Each row is a point on a landscape with many valleys, with its height.
A ball rolls from a point to the lowest of its 2 nearest points, and stops where none of them is lower. Distance is the straight distance between rows; heights are no part of it.
rusif: 119,128,140,139,116,177,109,158,114,136,129,129,142,138,122,101,147,143,161,127,132,110  (h 523)
lom: 145,122,91,107,123,65,114,125,121,113,135,135,153,159,95,129,102,123,131,153,169,150  (h 637)
Vik: 84,141,175,120,153,158,100,108,181,148,127,167,146,95,167,150,152,121,114,92,127,102  (h 585)
nepon: 130,140,168,174,110,153,122,178,177,130,169,144,142,141,150,139,122,147,143,109,117,116  (h 192)
gema: 155,122,111,97,113,161,110,135,147,104,100,136,115,159,145,143,143,142,151,118,117,162  (h 502)
pemev: 98,165,169,144,122,166,94,104,97,194,129,96,134,108,138,130,127,103,184,96,107,120  (h 490)
ger: 95,123,119,216,117,127,151,119,84,130,137,102,162,129,74,122,133,110,110,130,139,89  (h 224)
vuli: 111,124,72,161,115,142,135,122,58,126,106,100,121,92,95,98,147,135,114,162,137,105  (h 380)
nodo: 136,126,88,112,133,71,139,149,98,84,142,123,146,69,135,87,86,138,89,143,164,121  (h 468)
geda: 123,142,114,209,99,115,137,159,115,124,120,114,99,97,104,149,111,142,116,142,111,126  (h 518)
Rif: 117,101,111,131,146,104,140,158,104,110,131,127,123,51,125,113,125,141,98,164,144,129  (h 454)
Goke: 108,124,128,144,132,141,122,131,83,145,97,106,99,81,113,117,146,125,141,168,117,112  (h 359)
bopob: 134,156,156,124,121,143,97,139,138,118,143,177,118,153,150,79,123,143,125,106,124,95  (h 561)
virev: 128,134,142,125,126,168,123,114,157,110,134,169,146,195,120,97,147,134,120,98,131,92  (h 550)
tusik: 112,137,132,189,120,143,149,193,146,119,173,127,153,95,117,121,109,143,111,112,121,118  (h 230)
rivu: 119,97,127,173,135,114,183,156,92,124,194,90,199,144,90,129,133,120,107,114,153,139  (h 250)
zipo: 100,173,129,102,163,145,94,78,150,177,128,194,105,120,141,128,124,115,99,112,121,123  (h 270)
Rab: 157,132,153,118,116,145,89,127,143,175,181,135,149,169,159,138,143,136,169,82,118,152  (h 229)
Senat: 164,120,116,83,89,117,134,168,156,112,128,113,134,87,153,119,106,155,156,136,150,131  (h 391)
mibe: 171,117,112,88,129,111,135,78,135,146,130,127,104,184,127,94,96,136,135,120,132,126  (h 55)
neno: 162,151,108,82,106,167,93,102,120,105,88,141,84,163,175,98,133,137,145,116,107,130  (h 520)
tuve: 80,129,116,184,168,163,132,123,65,133,102,90,110,135,104,153,146,103,133,139,86,162  (h 232)
Leta: 121,154,164,95,133,146,90,95,109,161,102,146,55,123,158,139,179,111,144,148,83,120  (h 217)
Ripi: 124,112,159,138,136,152,133,85,139,178,156,117,164,94,101,174,128,56,130,91,103,130  (h 447)
nozod: 109,131,68,140,150,95,86,118,59,130,104,93,121,109,121,136,106,138,146,152,151,176  (h 415)
vapur: 73,149,122,157,185,129,142,96,90,162,98,130,85,88,109,147,102,114,96,137,117,153  (h 234)
Miz: 107,150,166,141,123,167,140,128,137,134,116,124,132,94,136,113,111,138,134,77,116,112  (h 282)
gapo: 137,124,173,80,111,116,149,128,189,84,112,126,153,210,183,152,154,161,127,90,152,130  (h 487)
Zeto: 148,111,154,100,121,135,136,157,137,115,119,127,95,75,170,96,118,152,133,140,127,106  (h 361)
turuz: 122,110,157,127,139,116,145,142,138,84,86,105,125,209,131,134,119,147,160,153,145,130  (h 438)
nam: 105,100,115,168,130,125,140,140,81,87,78,69,131,135,98,128,149,139,146,163,141,123  (h 411)
vukin: 135,109,71,137,111,70,128,123,135,111,110,118,156,120,79,168,130,120,119,167,164,139  (h 649)
Pivor: 103,154,184,107,136,120,96,60,139,133,84,132,109,138,177,128,130,131,135,67,124,112  (h 388)
boto: 119,135,158,160,114,136,93,89,119,201,148,108,148,120,104,161,122,71,174,118,109,113  (h 477)
sak: 110,143,144,121,136,165,123,147,200,127,148,167,163,76,131,142,151,116,105,104,105,105  (h 571)
Tebo: 112,89,162,122,156,147,160,107,189,133,123,138,147,140,126,119,140,146,113,120,138,92  (h 607)
Ditud: 112,175,144,107,142,157,109,129,77,142,114,169,69,109,132,110,150,111,124,143,98,133  (h 206)
Rovag: 141,157,85,126,135,76,122,166,138,79,163,165,123,84,113,109,101,121,75,135,106,133  (h 589)
lol: 122,138,177,131,116,131,83,104,153,169,122,128,85,131,185,137,152,154,157,124,118,102  (h 42)
nesat: 121,128,109,137,123,103,100,150,90,132,115,83,151,145,123,113,107,151,184,149,170,135  (h 443)
mas: 117,158,135,138,119,143,159,135,107,128,111,129,98,71,118,94,101,138,101,114,108,103  (h 312)
Muru: 116,175,185,123,113,159,101,89,137,160,127,152,114,112,163,170,162,86,129,63,88,126  (h 495)
vibof: 187,107,108,79,104,116,163,135,186,91,135,143,107,162,157,112,126,140,108,149,119,111  (h 566)
nuz: 120,115,111,139,154,156,102,124,135,138,100,124,118,172,129,143,124,139,157,136,123,163  (h 484)
Seni: 98,120,131,158,144,137,109,130,120,142,104,78,162,157,116,151,112,127,182,132,153,144  (h 464)
nuli: 159,106,111,92,129,143,111,90,161,150,125,167,83,149,142,121,157,131,121,149,107,119  (h 387)
ronok: 160,141,148,106,108,112,84,122,164,117,150,171,110,198,178,112,135,153,133,113,132,117  (h 547)
namaz: 102,145,158,168,137,187,137,103,146,147,111,113,126,126,145,168,109,104,125,73,95,140  (h 244)
Gug: 104,181,162,101,122,163,110,101,98,188,100,102,85,86,165,124,139,129,166,113,102,122  (h 458)
maz: 135,119,91,113,151,98,143,144,151,123,166,153,175,200,94,142,112,130,115,143,159,165  (h 623)
siro: 143,104,132,141,113,86,127,133,43,117,126,82,116,108,97,115,156,117,153,157,117,136  (h 325)
niv: 103,156,108,165,147,138,140,132,64,111,133,136,135,104,95,126,123,102,84,95,112,159  (h 294)
limik: 125,156,145,81,156,108,97,95,185,147,158,187,129,106,155,123,130,123,92,90,110,119  (h 315)
nud: 129,125,156,87,118,132,125,162,184,119,124,123,180,188,168,169,142,156,167,112,169,150  (h 505)
gefa: 128,148,166,81,130,104,100,74,173,131,135,152,128,135,179,128,135,136,110,53,131,124  (h 351)
Nifa: 127,111,157,81,136,141,103,113,130,140,95,132,101,85,167,113,151,135,152,156,128,103  (h 390)
Zor: 123,76,134,159,154,154,174,129,108,142,153,86,168,145,99,142,139,109,127,113,128,153  (h 278)
zago: 92,131,163,130,145,139,93,109,120,143,73,111,93,100,135,137,145,129,172,156,119,108  (h 386)
kipim: 105,128,167,148,158,159,144,97,125,176,147,148,112,96,110,166,148,74,105,109,84,137  (h 419)
Sufid: 144,129,78,144,106,86,179,183,161,99,174,102,166,100,95,147,120,156,90,129,132,142  (h 436)
Vupu: 98,166,144,158,149,144,111,161,64,113,119,154,102,115,125,117,120,118,115,120,111,152  (h 262)
kek: 122,105,123,142,137,147,140,128,161,140,170,129,201,92,89,177,136,57,102,106,112,136  (h 470)
zenom: 95,126,167,139,158,136,132,104,165,147,116,166,120,93,121,119,131,126,106,134,123,83  (h 598)
vipo: 128,117,140,89,156,108,147,117,216,104,139,159,146,134,145,110,123,148,93,117,135,97  (h 615)
Rezaf: 124,109,104,166,125,165,134,135,88,129,122,96,147,139,88,151,154,107,143,122,113,160  (h 267)
zefi: 154,132,146,71,100,98,161,118,171,94,100,117,130,228,168,133,110,155,143,131,164,117  (h 472)
gufo: 157,93,126,125,98,80,156,145,96,106,135,99,138,115,98,112,134,133,132,165,158,111  (h 291)
ginib: 124,118,132,112,135,99,153,150,132,96,142,128,164,119,109,88,96,142,109,120,160,105  (h 480)
Deziv: 142,130,132,131,118,96,135,127,172,110,114,136,117,214,131,131,93,154,142,140,149,123  (h 455)
Bug: 133,150,153,94,109,128,77,75,135,147,105,150,63,142,193,115,165,129,132,135,113,84  (h 137)
noba: 125,159,113,86,157,153,142,93,82,186,125,137,50,92,147,86,115,119,117,176,110,108  (h 88)
fomo: 103,128,126,202,118,157,164,137,124,161,170,121,151,84,90,119,118,111,96,120,115,92  (h 251)
litif: 109,114,153,138,123,138,127,151,176,140,112,92,187,172,135,189,125,129,185,131,165,145  (h 485)
mogo: 149,119,77,138,136,154,145,150,128,125,143,148,99,147,125,85,107,159,104,152,122,125  (h 543)
sovor: 154,118,85,100,150,57,153,151,140,71,158,144,130,127,116,117,95,125,79,147,131,157  (h 599)
bos: 105,126,126,171,130,126,145,96,120,145,110,100,144,122,82,130,99,117,127,112,135,112  (h 194)
pili: 147,115,79,133,100,108,175,164,114,78,136,105,160,146,90,137,136,141,105,132,147,158  (h 416)
kifam: 144,128,109,150,109,96,112,127,124,135,109,114,109,95,102,179,112,121,145,130,112,175  (h 342)
nop: 133,108,128,163,128,147,144,125,150,153,142,145,118,105,89,172,149,99,112,136,85,141  (h 389)
fugo: 93,173,129,178,148,181,146,133,114,140,141,161,117,120,106,139,116,94,83,96,87,143  (h 324)
Pek: 144,92,97,136,110,79,133,126,66,130,164,98,178,115,78,126,167,121,129,156,168,124  (h 256)
lusud: 132,144,178,157,88,147,92,131,184,162,156,134,117,147,193,150,149,154,147,89,119,103  (h 130)
Fugom: 143,158,130,96,103,178,110,128,142,123,101,163,82,107,182,113,157,146,117,116,102,108  (h 537)
Suru: 166,132,124,71,113,148,107,120,139,98,120,141,119,197,188,80,126,153,140,109,148,117  (h 534)
Feze: 157,120,129,131,110,87,152,197,177,107,176,127,147,119,118,158,127,142,125,139,122,148  (h 459)
gukot: 164,144,98,101,108,108,107,131,112,120,109,133,82,93,144,134,95,133,140,130,112,166  (h 290)
Fiti: 169,108,146,117,124,113,105,124,147,161,175,153,124,195,126,138,154,129,157,132,119,146  (h 295)
vugon: 137,108,187,127,114,113,182,127,174,141,144,103,158,210,125,154,126,137,148,114,140,122  (h 516)
lebaf: 110,113,141,140,138,90,138,145,105,72,76,99,139,148,114,128,109,134,145,156,166,128  (h 424)
movos: 150,107,98,65,165,85,148,145,178,104,157,152,152,165,133,126,99,141,104,153,155,155  (h 610)
zem: 141,109,162,79,121,117,135,155,128,105,130,120,161,139,143,73,119,147,159,138,177,91  (h 494)
Fonuf: 167,108,135,130,128,120,130,115,150,147,152,155,89,153,114,144,143,124,121,130,84,153  (h 345)
kog: 119,130,70,156,139,86,113,138,64,113,131,118,114,74,138,139,115,145,98,158,151,161  (h 435)
ruvur: 127,121,187,126,103,137,148,115,178,106,112,113,151,194,148,132,150,151,145,92,141,93  (h 501)
zusut: 184,144,88,74,110,113,110,130,131,103,130,175,80,104,168,102,99,107,112,148,103,135  (h 235)
metu: 176,97,76,95,122,143,153,152,136,74,119,142,99,141,154,91,113,131,109,171,125,132  (h 555)
Kuril: 141,110,135,166,107,79,134,178,146,139,160,104,139,98,118,167,105,149,151,143,144,151  (h 482)
Lel: 105,197,171,123,111,153,93,75,124,165,100,131,65,140,185,159,158,119,133,74,87,133  (h 461)
kevar: 125,127,112,209,99,71,134,165,106,105,155,110,141,95,110,170,130,138,113,147,141,140  (h 503)
siku: 114,131,162,136,127,206,100,128,140,137,125,152,148,161,146,117,183,123,147,100,113,103  (h 538)
vene: 116,176,147,103,119,175,133,141,157,142,134,179,107,70,145,127,157,124,95,107,88,108  (h 556)
bifo: 140,98,109,88,125,125,183,146,131,103,113,95,168,164,100,138,129,142,135,133,155,156  (h 395)
tunim: 102,129,89,175,148,133,124,160,153,126,143,127,170,99,116,189,105,115,108,119,136,177  (h 145)
zat: 108,147,115,150,140,106,77,120,94,151,98,102,108,121,125,164,103,122,175,139,120,177  (h 385)
Lakeb: 143,133,102,103,131,124,99,70,116,161,99,121,99,144,111,112,115,121,151,138,117,125  (h 144)
nos: 74,148,137,180,164,161,155,110,78,178,111,84,90,88,118,162,120,101,124,131,94,151  (h 196)
ses: 173,112,142,77,112,124,125,109,168,98,139,168,94,149,187,79,146,132,104,132,119,78  (h 578)
birig: 141,95,89,84,128,129,134,131,87,96,93,81,160,126,109,113,143,128,158,146,161,149  (h 374)
zif: 119,101,90,155,115,94,179,146,83,110,168,81,208,138,98,137,166,149,105,147,190,127  (h 220)
Foz: 122,102,165,160,122,84,182,126,155,156,158,86,170,166,95,163,96,122,140,126,153,128  (h 535)
ruk: 140,119,88,171,102,123,166,149,149,116,127,118,106,123,99,118,97,162,101,149,130,109  (h 531)
Gami: 136,115,146,132,140,109,141,89,139,160,148,119,139,165,103,115,98,130,140,105,132,121  (h 139)
Muki: 140,131,138,123,125,127,143,139,92,96,106,136,77,90,147,77,106,121,110,160,120,94  (h 337)
gef: 143,114,131,123,108,128,126,172,115,123,161,128,169,161,105,92,139,143,156,149,167,109  (h 508)
dib: 93,109,125,131,158,123,113,151,139,121,145,161,172,92,95,119,140,116,109,145,152,117  (h 221)
Nosa: 109,153,104,125,158,135,117,76,113,179,112,145,96,115,110,129,102,115,115,123,112,146  (h 210)
vekip: 97,143,123,187,142,172,110,139,128,143,129,116,156,132,136,177,90,100,138,101,121,163  (h 198)
kuv: 163,138,102,75,134,133,122,106,108,160,139,155,64,99,171,84,97,120,116,153,109,125  (h 173)
Besuf: 136,139,109,121,102,129,106,168,111,138,133,110,147,89,132,114,98,156,165,120,158,137  (h 417)
Dipuf: 124,107,118,90,176,159,128,129,91,116,117,164,106,119,139,74,132,121,107,157,128,125  (h 286)
vek: 147,151,102,114,129,132,134,145,146,99,146,170,126,112,104,111,123,126,87,104,94,140  (h 577)
Nuriz: 146,122,121,142,111,146,144,145,155,116,153,150,154,149,91,120,138,121,115,111,117,122  (h 563)
konu: 166,93,101,48,129,100,131,141,113,83,117,124,152,125,144,105,115,114,139,158,167,148  (h 396)
naf: 133,83,110,105,151,135,126,134,117,119,126,147,145,120,99,103,158,120,123,168,146,119  (h 253)
gan: 147,102,99,135,113,93,129,102,147,115,89,134,114,153,81,141,125,118,135,175,138,111  (h 659)
Sodek: 98,120,104,164,139,102,136,156,147,104,159,134,200,105,91,153,123,107,99,124,152,135  (h 187)
mel: 151,110,93,103,120,113,113,132,44,91,100,109,121,100,115,98,153,107,140,161,136,136  (h 352)
Nakab: 108,112,94,185,133,115,140,123,31,89,116,79,136,107,113,127,174,141,112,149,139,134  (h 397)
sim: 100,175,166,93,121,148,94,60,109,151,66,94,76,131,174,119,149,128,163,98,92,112  (h 425)

For each start below, name the point where the ball stops.
boto: lol
nud: tunim
gema: tunim
siku: noba
ruk: zif

Call two points neighbours if one is among the 2 nearest of the other. Go from one point of each pair to the other, from neighbour to neighbour, staying as low as possible. Name the highest point that can't be avoided.
Ditud / nos: fomo
zif / mibe: Zor
lol / noba: Leta
mibe / nos: vapur
Goke / tunim: Nifa
